Each scene shows the same named points in several views. A view is turned or mirrored, and shifted as a whole, has a little noise and may leave points out.

Scene 1
View 1
mel: [ -2  19 -25 -12  -8   6  16  12  -6 -21 -20 -11   4 -10 -11  28 -28 -12
 -14  -2   1   9  -6]
soro: [ -7 -20  -5   2   1 -17  20 -16  -5   0  -4   9  11 -25  12  -6  -7 -12
 -14 -12 -10   5   1]
datu: [-11  -1 -16 -11   3   3  22  -4 -13  -1 -10  -3   9 -19   1   9 -20  -8
 -13  -3 -10   5  -3]
bemu: [ 21 -21   5  32 -24 -60   5  -8  24 -35  -7  29   7 -21  17  -8   4 -34
 -22 -32  18   7   3]
Gezub: [-10  -5  -9 -13   8  -7  23  -2 -17   1  -5   7  10 -23   5   4 -24 -12
  -9  -5  -6   7  -2]
rozi: [  8   1 -10   5 -12 -24  12   5   5 -24 -13   9   5 -15   2  11 -16 -22
 -16 -14  10   8  -3]
velom: [ -5 -22  -2   5   0 -21  18 -17  -4  -1  -2  13  11 -26  13  -9  -6 -14
 -14 -14  -8   5   1]
figug: [ -8 -25 -10  14 -10 -11  15 -29   7  -1  -9  -2  10 -25  14  -9   9  -5
 -22 -15 -19   1   4]
gomaf: [ -9   1 -24  -3  -9  10  16  -9   0  -9 -17 -15   6 -15  -3  14 -11  -2
 -18  -5 -14   4  -3]
Damok: [  4  -1 -10   3  -9 -20  14   2   2 -20 -12   8   7 -17   2   9 -16 -20
 -16 -14   6   7  -2]
Ril: [-12  -2 -16 -12   4   5  22  -5 -14   1  -9  -4   8 -20   0  10 -21  -6
 -12  -2 -11   6  -3]
Midop: [  1  -1 -10  -2  -5 -17  17   2  -3 -15 -10   7   7 -18   2   9 -19 -18
 -14 -11   3   8  -2]
milok: [  3  -5 -17  13 -21 -14  10 -11  14 -22 -17  -5   5 -15   2   8  -3 -13
 -21 -15  -4   5  -1]
pufof: [ 21   7  -7  14 -23 -42   6  14  16 -42 -15  17   4 -12   1  14 -17 -34
 -18 -20  26  11  -3]
luk: [  9   4  -4  -4  -3 -29  17  16  -7 -23  -7  20   7 -18   1  12 -29 -29
 -11 -12  18  11  -3]
tobap: [  5 -22  -1  16 -11 -35  12 -17   8 -13  -4  17   9 -25  15 -10   1 -19
 -18 -21  -1   6   2]
selo: [ -5  -1 -17   0 -10  -2  15  -8   2 -12 -15  -7   7 -17   0  10 -11  -9
 -19  -9  -9   6  -2]
Tulo: [ -2  -1 -11  -3  -5 -11  18   0  -4 -11 -11   4   8 -19   2   9 -17 -14
 -14  -9  -1   7  -2]
gok: [ -4 -25  -8  18 -12 -17  12 -28  10  -6  -8   2  10 -24  14  -9   9  -8
 -21 -18 -15   3   3]
zire: [ -7 -13 -11   2  -2 -10  17 -14  -4  -2  -7   2   9 -22   8   0  -7  -9
 -16 -10 -12   4   1]
View 2
Gezub: [  8 -11   8  30   5   4   1  15  -8   4  -4 -26   9   5 -16   3  24  20
  -4  21 -18 -12 -11]
selo: [  1   0   3  22  -4 -10   1  13  -4  -6   3  -4  -1  -4  -1   6  18  13
   0  19  -5 -14   9]
datu: [  7  -6   6  29   1   1   4  20  -7   1  -4 -15   9  -5 -11   1  23  21
  -7  22 -11 -18  -6]
pufof: [  3  11  23   0  27 -14  16  -6 -16 -32 -14 -27 -34   7  -2  25   4 -12
  32  18 -13  -7   8]
gok: [ -6  -5  -2  19 -12 -17 -15  -1   2  -5  21  -6   0  17   8   9  18   9
   7  10  -8   7  18]
gomaf: [  3   1   3  26  -5  -8   5  21  -3  -3  -2   3   3 -15  -2   3  18  18
  -6  22   1 -22   7]
Ril: [  7  -7   5  31   0   3   3  21  -6   4  -3 -13  11  -6 -14   1  24  23
  -9  23 -11 -19  -6]
bemu: [ -4   4  16  -3  15 -22  -6 -23  -8 -29  11 -32 -32  35   9  27   7 -16
  39   7 -21  19  18]
Midop: [  6  -2  11  19  11  -4   6   9  -9 -10  -7 -21  -6   3  -8  10  17   9
   8  20 -15 -11  -2]
velom: [  2 -12   4  23  -2  -7 -11   1  -3  -1  13 -23   4  21  -4   7  23  12
   5  13 -19   5   3]
figug: [ -4  -6  -4  21 -14 -16 -15   3   4  -2  21  -4   5  14   8   6  20  13
   2  11  -7   5  17]
mel: [ 10   6  15  23  12  -2  21  25 -13 -10 -22  -8  -6 -25 -11   7  15  14
  -1  29  -4 -35  -4]
zire: [  3  -8   3  24  -5  -7  -6  10  -2   0   8 -13   5   8  -3   5  21  15
  -1  16 -11  -5   4]
Tulo: [  5  -3  10  21   8  -3   5  12  -8  -7  -6 -19  -3   0  -8   7  18  12
   4  21 -13 -13  -1]
soro: [  2 -11   3  24  -4  -6 -10   4  -2   1  10 -20   6  17  -4   6  22  16
   2  14 -17   2   3]
rozi: [  4   1  14  13  12  -9   7   3 -11 -16  -5 -22 -14   6  -5  15  14   3
  16  18 -14  -8   3]
tobap: [ -2  -5   6  13   2 -15 -11  -8  -4 -11  14 -22  -9  26   3  14  16   2
  17  10 -17  12  11]
View 3
Gezub: [ -6  -8  16   5  -7   0  18 -13 -16  -1  16 -31   5 -26   5 -13  -6  20
  -6   8  -5   2  -7]
zire: [-10  -4  12   4  -5  -2  13  -9  -6 -17   8 -17  -1 -22   6 -12   6   9
 -11  13 -13  11 -14]
Midop: [  1  -1  11   2  -7   9  20  -9  -6  -8  15 -17 -10 -16   2  -9 -13   9
  -2   9   3  13  -4]
luk: [ 12   1  14  -2 -12  18  26 -11  -8  -1  20 -18 -14 -14   4  -7 -22  12
  14  12  17  14  11]
mel: [  1  -7   4   5  -7  13  24  -7  -7   6  18 -27 -17 -16 -13 -12 -43   4
 -24 -11   5  11 -20]
gomaf: [-10  -7   5   7  -3   1  16  -6  -4 -11   8 -20  -8 -20  -7 -12 -17   1
 -32  -4 -14  12 -29]
selo: [ -8  -4   7   5  -4   3  14  -7  -3 -18   7 -14 -10 -18  -1  -9  -9   2
 -21   5 -12  16 -20]
bemu: [ 13  16  12  -9  -8  22  16  -7  13 -40   7  20 -27  -3  19   2  14  -6
  30  38   8  38  18]
Ril: [-10  -9  11   8  -5  -2  16 -11 -14  -1  13 -31   1 -25   0 -15 -12  14
 -19   1 -10   2 -18]
milok: [ -2   2   4   1  -3  11  15  -4   5 -25   5   0 -19 -11   0  -6  -9  -6
 -14   9  -7  26 -16]
datu: [ -9  -9  12   6  -6   0  16 -10 -12  -3  13 -29   1 -24  -1 -14 -12  13
 -18   1  -9   4 -17]
Damok: [  4   1  10   0  -8  13  20  -8  -3 -11  14 -12 -15 -13   2  -8 -15   4
  -1  10   4  18  -3]
soro: [ -8  -3  14   3  -6  -3  12 -12  -8 -19   8 -15   2 -22  11 -11  14  12
  -2  19 -12  10  -7]
gok: [-13   0   9   4  -2  -3   7  -7   3 -33  -1  -1  -5 -18   9  -8  18  -1
 -15  19 -21  20 -18]
figug: [-14  -1   7   4  -1  -3   8  -7   2 -32   0  -2  -6 -18   7  -9  18  -1
 -17  17 -23  20 -21]
rozi: [  6   3   9  -1  -9  17  21  -7   0 -12  14  -8 -19 -11   2  -7 -18   2
   2  11   7  21  -1]
View 4
gomaf: [ 24   0 -21 -29  -2   3  -6   6  -8  18   4  -3 -11   8   8  -5  19   0
  18   4   0   6   1]
milok: [ 27   4 -13 -24  13  -9  -2  13 -22   5  10 -12  -2   5  -7  -4   9 -10
   4  -1  17  16   3]
mel: [ 33 -13  -3  -9   7  -2 -11   1 -18  25  -6   7 -16  14   6 -19  15  -6
  34  -1  -7   4   4]
pufof: [ 34  -4  21   8  36 -22   0  16 -42  -2   3  -6   1  11 -18 -12 -10 -26
   3  -8  23  19   5]
datu: [ 16  -2  -6 -15  -5   7   1   8  -2  22  -3   8 -16  15  16   3  13  -1
  15   8 -13  -5   0]
luk: [ 22  -5  26  12  22  -9   5  14 -24  10  -6   7 -11  18   0  -2  -6 -19
   4   1   1   3   3]
zire: [ 12  10  -9 -23   1   2   7  15  -6   8   7  -5  -8  10   7  12   8  -6
  -6   7   3   3  -1]
figug: [ 10  18 -21 -36   0   0   9  19  -6   0  16 -16  -2   4   2  17  10  -5
 -17   8  15  10  -2]
bemu: [ 19  14  16  -2  38 -23  14  28 -38 -19  14 -19   9   7 -23  10 -16 -29
 -32  -2  38  23   2]
tobap: [ 11  15   2 -15  16  -8  13  22 -18  -6  14 -12   1   8  -6  16  -4 -16
 -25   4  20  11  -1]
Tulo: [ 20   0   1 -10   8  -1   2  12 -13  12   1   2 -10  13   5   1   6 -10
   6   4   0   3   2]
Midop: [ 21   0   7  -6  12  -4   3  13 -16  11   0   2  -9  14   4   1   3 -12
   5   4   2   4   3]
gok: [ 13  18 -18 -33   4  -3   9  20 -10  -2  17 -15   0   4  -1  16   7  -8
 -20   6  19  11  -2]
Ril: [ 16   0  -7 -18  -5   7   1   8  -1  20  -1   6 -16  14  15   3  13  -2
  11   8 -11  -4   1]
Damok: [ 23   0   6  -6  16  -7   2  13 -20   8   2  -2  -7  12  -2  -1   1 -14
   4   1   7   8   2]
selo: [ 22   4 -15 -26   3   0   0  11 -11  12   6  -6  -8   7   3   0  13  -5
   7   3   5   8   1]
velom: [  7  14  -1 -17   4   0  13  20  -6   3   9  -5  -6  12   6  19   2 -10
 -18   9   5   2  -1]
rozi: [ 26  -1   8  -3  20 -10   0  14 -25   6   2  -3  -7  12  -5  -5  -1 -17
   4  -1  11  11   3]
View 5
pufof: [ 15  -8 -10   6  19 -13  20   0 -17 -16  -7 -10  26 -35 -20 -19  12  26
  29 -10  21 -34   3]
Midop: [-14  -1 -12 -11  12 -11  10  -4 -20 -12 -15   7  14 -16  11 -11  17  14
  18 -19  14  -8  -2]
milok: [ -7  -1   5   8  12  -7  16   0 -32 -10  -2   4   4 -11   5   5  17  10
  25 -10  10 -15   3]
rozi: [ -3  -3 -10  -2  14 -12  13  -3 -21 -13 -10   1  17 -22   0 -10  15  18
  23 -15  16 -17   0]
Gezub: [-30   0 -17 -22  10  -9   1  -8 -15 -11 -23  12  11  -7  26 -12  18  11
  12 -25  10   6  -5]
Damok: [ -9  -3  -9  -5  14 -11  12  -3 -20 -13 -12   3  16 -18   5 -10  16  16
  22 -16  15 -13   0]
velom: [-26  -3  -1 -10   2   4   4  -1  -5  -8 -13 -10   9   5  12  -6  18   8
  20 -19   4   6   2]
zire: [-27   0  -1  -8   5  -1   6  -2 -19  -7 -12   4   4   2  19   0  19   7
  19 -18   5   4   0]
gok: [-22  -2  16   4   0   8   9   3 -17  -4  -2 -11   1  10   9   9  19   3
  26 -12   0   1   7]
bemu: [  9 -13  10  12   4   7  17   7   6 -12   1 -43  25 -13 -31 -13  11  20
  34  -6  11 -24  11]
figug: [-26   0  15   3   0   8   8   3 -19  -4  -3  -7  -3  13  15  11  19   1
  24 -13  -2   4   5]
luk: [ -6  -4 -24 -14  16 -15   9  -6  -9 -16 -20   1  26 -28   1 -25  14  23
  19 -20  19 -15  -4]
Tulo: [-17   0 -11 -10  12 -11   8  -4 -22 -11 -15  11  10 -14  16  -8  17  13
  18 -19  12  -6  -3]
selo: [-19   2   0  -1  11  -7  11  -2 -31  -8  -8  14   1  -5  19   5  19   6
  20 -15   8  -4  -1]
tobap: [-13  -7   7   1   2   6   9   4  -4  -8  -6 -23  13   0  -4  -5  16  11
  26 -13   5  -5   6]
soro: [-28  -2   0 -11   3   3   4  -1 -10  -8 -14  -5   8   5  17  -4  19   7
  20 -18   3   6   2]
mel: [-11   5 -22  -8  23 -26  14  -9 -45 -14 -16  39   7 -28  24  -5  18  16
  15 -19  19 -16  -9]

Which points are out of place in each view (at most two, in the order of its rows)? Write none if all are in place.
view 1: selo
view 2: rozi
view 3: gok, figug
view 4: datu
view 5: none

Scene 2
View 1
keb: [  2 -19 -16 -39  10  -8  -8   9  16   5  23  33   1   7  15 -11  -6  12
  14  38 -26  38  24]
vogu: [ -3 -14  -5 -19   7   0   5  11  11  11  16  29  -4  15  18  -2 -11  17
  15  12 -13  29   4]
dul: [ -5  -5  14   0   2  17  27   5  -7  15  -3  20  -3  28  20  15 -21  23
  13 -30  12  15 -35]
Dizis: [ 33 -14 -32 -22  16 -14 -15  -8   0   9   2   6  -8 -16   5 -26  10   6
  10  50 -44  27  20]
Larut: [ 26  -2  -1  -9   9   7  18 -17 -26   7 -19   0  -1   6   9   2  -8  15
   8  -6  -5  13 -30]
beno: [  0   1  14  55   3  23  35   9  -8  35 -18   1 -23  22  21  11 -13  25
  12 -59  11  -4 -57]
Tamep: [  5 -12 -12  -4   8   0   2  10   9  17   9  20 -11   7  16 -10  -4  16
  14  12 -20  23   2]
Dev: [ 10 -13 -17 -11  11  -4  -2   6   9  15   9  17  -9   2  14 -13  -2  13
  13  23 -25  26   8]
Kob: [ 18  -7  -4  -7   9   6  12  -7 -13  11  -9   7  -4   8  12  -1  -8  15
  10  -3  -8  16 -21]
kadig: [ -4  -9   1   2   6   8  14  12   7  19   7  22  -9  17  20   2 -13  20
  14 -10  -6  20 -12]
gonir: [  4 -12  -5 -25   8   1   5   5   3   7  10  26   1  12  16  -2 -12  15
  13  14 -12  29   0]
Labig: [-17 -16  -2 -11   6   3   6  24  23  17  24  37  -8  22  24  -1 -15  20
  17   4 -10  29   6]
nis: [  8 -10  -2 -26   8   3  10  -1  -4   6   4  21   1  13  15   1 -12  16
  13   9  -9  27  -8]
feti: [ 19 -10 -15   4  11  -1   3   0   1  19  -1   7 -12  -1  12 -13   1  13
  11  12 -24  18  -4]
Mosip: [  3  -4   5  23   5  14  23   6  -4  25  -7   9 -14  17  19   5 -11  21
  12 -28   0   9 -33]
View 2
Labig: [ -2  -8  12  23  34  -7 -16 -21  -7  -9 -12   4  17   9   3  14   8   4
   1  16 -18  17  14]
keb: [ 21 -11 -11  27  31  -8 -10 -11  -4 -13 -29  17  12  15   6  -3  13  -2
 -16   2 -32  19 -16]
kadig: [-13  -3  15   1  23   3 -12 -20 -10  -3  -2  -9   6   5   5  14   2  12
   9  17   4   8  15]
feti: [  5  -9  -4 -16  18   3  -2 -11  -7 -18 -17 -18   1  14   4  -7 -10   9
  -7  12   6  17  -6]
Larut: [ -7   6  -3 -31   5  18  -1 -11 -12   7  -2 -13 -16   2  12  -2   0  20
   9   6  25  -8 -17]
gonir: [  4  -3  -1  10  24   1 -10 -15  -8  -1 -14   7   4   7   8   4  11   8
   0   6 -10   6  -8]
Tamep: [  3  -9   2   1  25  -2  -8 -14  -6 -15 -15  -7   8  12   3   0  -3   6
  -5  13  -5  18   1]
Dizis: [ 32 -17 -28  -7  19  -4   4   0  -1 -30 -38  -6   1  22   5 -27  -9   0
 -29  -2 -14  26 -36]
dul: [-27   9  22  -9  16  16 -14 -24 -15  16  13  -6  -4  -4   9  22   9  20
  26  18  18  -9  16]
Kob: [ -6   2   1 -19  12  13  -4 -12 -11   1  -5 -10  -8   6   9   0   1  16
   6   8  15   0  -9]
nis: [  4  -1  -2   5  21   4  -9 -14  -9   1 -13   7  -1   6   9   2  11   9
   1   6  -6   3 -13]
beno: [-45   4  38 -37  12  18 -10 -27 -16   3  23 -42  -2  -1   4  24 -16  26
  34  34  46   0  43]
Dev: [ 11 -11  -5   3  24  -3  -5 -10  -5 -18 -22  -5   6  14   4  -5  -3   5
 -10   8  -9  19  -8]
vogu: [  2  -7   4  14  27  -2 -11 -17  -7  -5 -14   5   9   9   5   7   8   5
  -1  11 -14  12   0]
Mosip: [-25   1  22 -22  15  12  -9 -21 -13   1   9 -24  -1   3   5  14  -6  19
  20  23  26   3  21]
View 3
nis: [  1  20 -15   1 -10  19   2  10  13 -15   8   3 -20   9  -4 -15  -4 -16
 -18   1 -14 -20  -7]
beno: [ 49  -6 -16  -8 -17 -30 -11  30  16  35 -12 -33  -5 -23  -7  18 -71 -68
 -11  15  16 -33  -7]
Mosip: [ 27   4 -16  -5 -15  -9  -6  21  15  13  -3 -19 -11 -10  -8   5 -42 -46
 -12   7   3 -28  -6]
Larut: [ 16  -1  -5  -6 -13   6   2   5   6   9   5   4 -17  24   0   1 -25 -42
 -23  27 -11 -17 -19]
keb: [-20  27 -18   2  -8  37  -2   7  15 -30  14   7 -23   7 -18 -25  24   7
  -2 -22 -22 -23   0]
gonir: [ -2  21 -16   2 -10  21   0  11  14 -17   8   1 -19   4  -7 -17  -1 -13
 -13  -6 -15 -21  -4]
Kob: [ 12   3  -8  -5 -12   9   2   6   8   3   5   1 -18  18  -2  -3 -19 -35
 -19  17 -11 -19 -14]
Dev: [ -8   8 -13  -9 -11  25  -7   6  12  -7  11  -1 -22   9 -24  -9  10 -15
   3 -13 -17 -27  -4]
vogu: [ -2  23 -20   2  -9  19  -3  15  17 -17   6  -4 -18  -5 -12 -17  -2 -11
  -7 -14 -12 -25   0]
feti: [ -1  -3 -10 -13 -14  16  -7   3   8   5   9  -3 -20  13 -24  -1   0 -26
   2  -4 -14 -29  -8]
dul: [ 28  20 -21   6 -11  -7   1  26  18  -1  -5 -14 -11 -14   9  -6 -47 -38
 -28  12   2 -22  -6]
kadig: [ 13  17 -20   0 -12   4  -5  19  17  -4   0 -13 -14 -12 -10  -7 -21 -27
  -9  -7  -4 -27  -1]
Labig: [  1  30 -26   5 -10  15  -6  22  23 -19   2 -14 -16 -24 -14 -18  -7  -9
  -3 -25  -6 -29   7]
Dizis: [-25  -5  -2 -18 -12  40  -6 -12   3  -6  21  15 -29  38 -34  -7  37  -8
  10  -9 -29 -26 -11]
View 4
dul: [ 31  14  19   5   2  30 -20  -5  -1 -17 -32  22  -5  38   6   0   3  14
  37 -38 -12 -11  24]
gonir: [ 17 -13  20   3   3   0 -26 -15 -19 -17 -10  11  -3   2  -7   3 -11   9
   9 -17   5  -7  -4]
Kob: [ 19  11  18   0   9  10 -26 -20   0  -9 -11  22 -18  23 -10   4  -5   0
  17 -19   8 -26  12]
Larut: [ 23  19  19   2  18  13 -26 -25   6  -6 -13  24 -24  34 -16   5 -10  -4
  20 -18   9 -37  15]
vogu: [ 16 -14  18   1  -5   1 -25 -10 -18 -17 -10  12  -1  -5  -2   2  -5  11
   8 -20   3   0  -3]
nis: [ 20  -9  20   4   8   0 -26 -17 -17 -16 -12  12  -5   8 -10   3 -13   8
  12 -16   6 -12  -3]
beno: [ 21  43  14 -10 -14  52 -17  -2  30  -4 -28  43 -22  46  20  -3  32   4
  42 -51 -14 -19  57]
Dizis: [ -2 -15  16 -10   4 -26 -33 -31 -12  -2  21  16 -24 -26 -24   7 -14 -14
 -22   7  33 -27 -16]
Tamep: [  8  -7  17  -5  -9   1 -26 -13  -8 -10  -2  18 -11  -7  -2   2   2   2
   3 -18   8  -7   3]
kadig: [ 17   1  17  -2  -9  16 -22  -7  -5 -14 -17  21  -6   9   5   0   6  10
  19 -30  -3  -4  14]
Dev: [  5 -11  17  -6  -5  -6 -27 -18 -11 -10   3  16 -13 -13  -7   3  -3   0
  -3 -12  14 -10  -3]
feti: [  5   3  15  -9  -4   1 -27 -20   0  -4   3  23 -21  -3  -8   4   2  -6
   0 -14  15 -21   8]
Mosip: [ 19  21  16  -5  -7  30 -22  -8  12  -8 -20  30 -16  27   8  -1  14   4
  27 -37  -5 -15  31]
View 5
Tamep: [  8  -2  -9  -5 -16 -11   9 -18 -25   7  -1   6  -5  16 -11  -7  18  -1
 -17   8  10  10  -1]
beno: [-17  42 -33  43 -26 -83  28  12 -27  16  18  18   7  28 -12  -3  -8   2
   2 -43 -18  15  39]
vogu: [ 15   3  -7 -11  -5  -6   3  -8 -22  -1  -6   0  -7  17  -9 -13  22   2
 -29   3  15   7   3]
gonir: [ 17   2  -6 -14  -7   2   1  -3 -18   0  -3  -7  -5  14  -6 -14  23   6
 -32   3  14  11   7]
feti: [  2  -6 -12  -2 -33 -10  14 -22 -21  15   7   5  -1  12  -9  -4  14  -1
  -8  12   1  19   1]
Dev: [ 10 -10  -7 -11 -21   0   9 -23 -23   9  -1   4  -6  13 -10  -7  21  -1
 -17  17  11  13  -5]
Mosip: [ -4  24 -22  20 -22 -48  18   4 -24  11  10   8   3  22 -10  -7   4   4
  -9 -23  -7  15  26]
kadig: [  6  15 -14   5  -8 -29  10  -2 -24   2   1   5  -4  21 -10 -11  14   2
 -21 -10   7   8  12]
keb: [ 23 -15   2 -28  -4  20  -4 -20 -22  -3 -10  -4 -12  12  -8 -14  31   1
 -34  24  23   6 -11]
nis: [ 15   3  -7 -11 -15   2   4  -1 -15   4   3  -8  -3  13  -5 -13  20   9
 -28   2   8  15  11]
dul: [  4  32 -19  14  -9 -40  11  21 -18   3   8  -2   3  22  -6 -14   8  11
 -25 -32  -2  12  35]
Larut: [  1  10 -16   7 -45 -10  17   7  -8  20  19 -13   9   9  -1  -8   6  15
 -14  -9 -12  30  30]
Kob: [  4   7 -14   3 -34 -12  13   1 -14  14  12  -6   4  12  -4  -9  11  10
 -16  -5  -5  23  21]
Labig: [ 14   9  -8  -7  10 -21   0  -9 -30  -9 -11   9 -12  24 -13 -13  24  -3
 -30  -1  22  -3  -1]
Dizis: [ 10 -32  -1 -23 -44  29  10 -39 -16  18   3  -3  -3   3  -7  -3  24   0
 -10  42   8  24 -17]
View 6
Larut: [  5 -11  29 -21 -14   0   0 -11  10 -12 -17  11   9  16   3   2  19   6
   8 -28   8 -15   1]
Dizis: [ -2 -32   0 -30 -21  -9 -37   6  28  -5   4  17  26  52  24 -12   9  22
  14  25  19  41  16]
Kob: [  7 -10  22 -10 -13  -5  -6  -3   8 -10  -8  15   8  17   2   2  13   4
   7 -18   8  -6   4]
Mosip: [  2   3  23  18  -8  -7  -9   0 -10 -22 -12  20  -6   5 -13  16  17  -8
  -1 -29  -5 -23   7]
vogu: [ 22  -6   8  12 -13 -14 -15  17  12   4  16  20   7  19   0  -1  -9   0
   7   9   9  12   3]
keb: [ 27 -15  -2   0 -16 -16 -22  23  26  15  27  18  17  31  12 -13 -17   9
  11  30  18  33   3]
beno: [-10  14  33  32  -5  -5  -8  -7 -29 -40 -28  23 -18  -6 -26  31  31 -16
  -8 -54 -15 -47  11]
kadig: [ 13   0  14  20 -10 -12 -13  11   0  -7   5  21  -1  10  -8   8   1  -5
   2  -9   1  -5   5]
feti: [ -2 -15   9  -5 -15 -10 -26   5   8 -15  -4  20  10  31   7   2  14   7
   6   0   6  12  14]
Dev: [  8 -14   4   0 -15 -12 -28  13  14  -4   8  20  11  31   7  -2   2   7
   8  13  10  21  11]
gonir: [ 23  -9  12   3 -13 -11 -11  12  16   5  13  16   9  18   4  -4  -7   3
   9   4  12   9   1]
Labig: [ 26   1   4  32 -10 -18 -19  25   4   4  22  24   0  13  -8   4 -15  -6
   3  11   3  10   5]
Tamep: [  9  -9   7   9 -13 -13 -25  14   9  -7   8  22   7  25   2   2   2   3
   6   7   6  13  10]
nis: [ 22  -9  15  -4 -14  -9  -6   9  17   6  10  14  10  18   3  -5  -4   4
   9   0  12   5  -1]

Which points are out of place in each view (at most two, in the order of its rows)? Write none if all are in place.
view 1: nis
view 2: Labig, beno
view 3: Kob
view 4: none
view 5: gonir
view 6: none
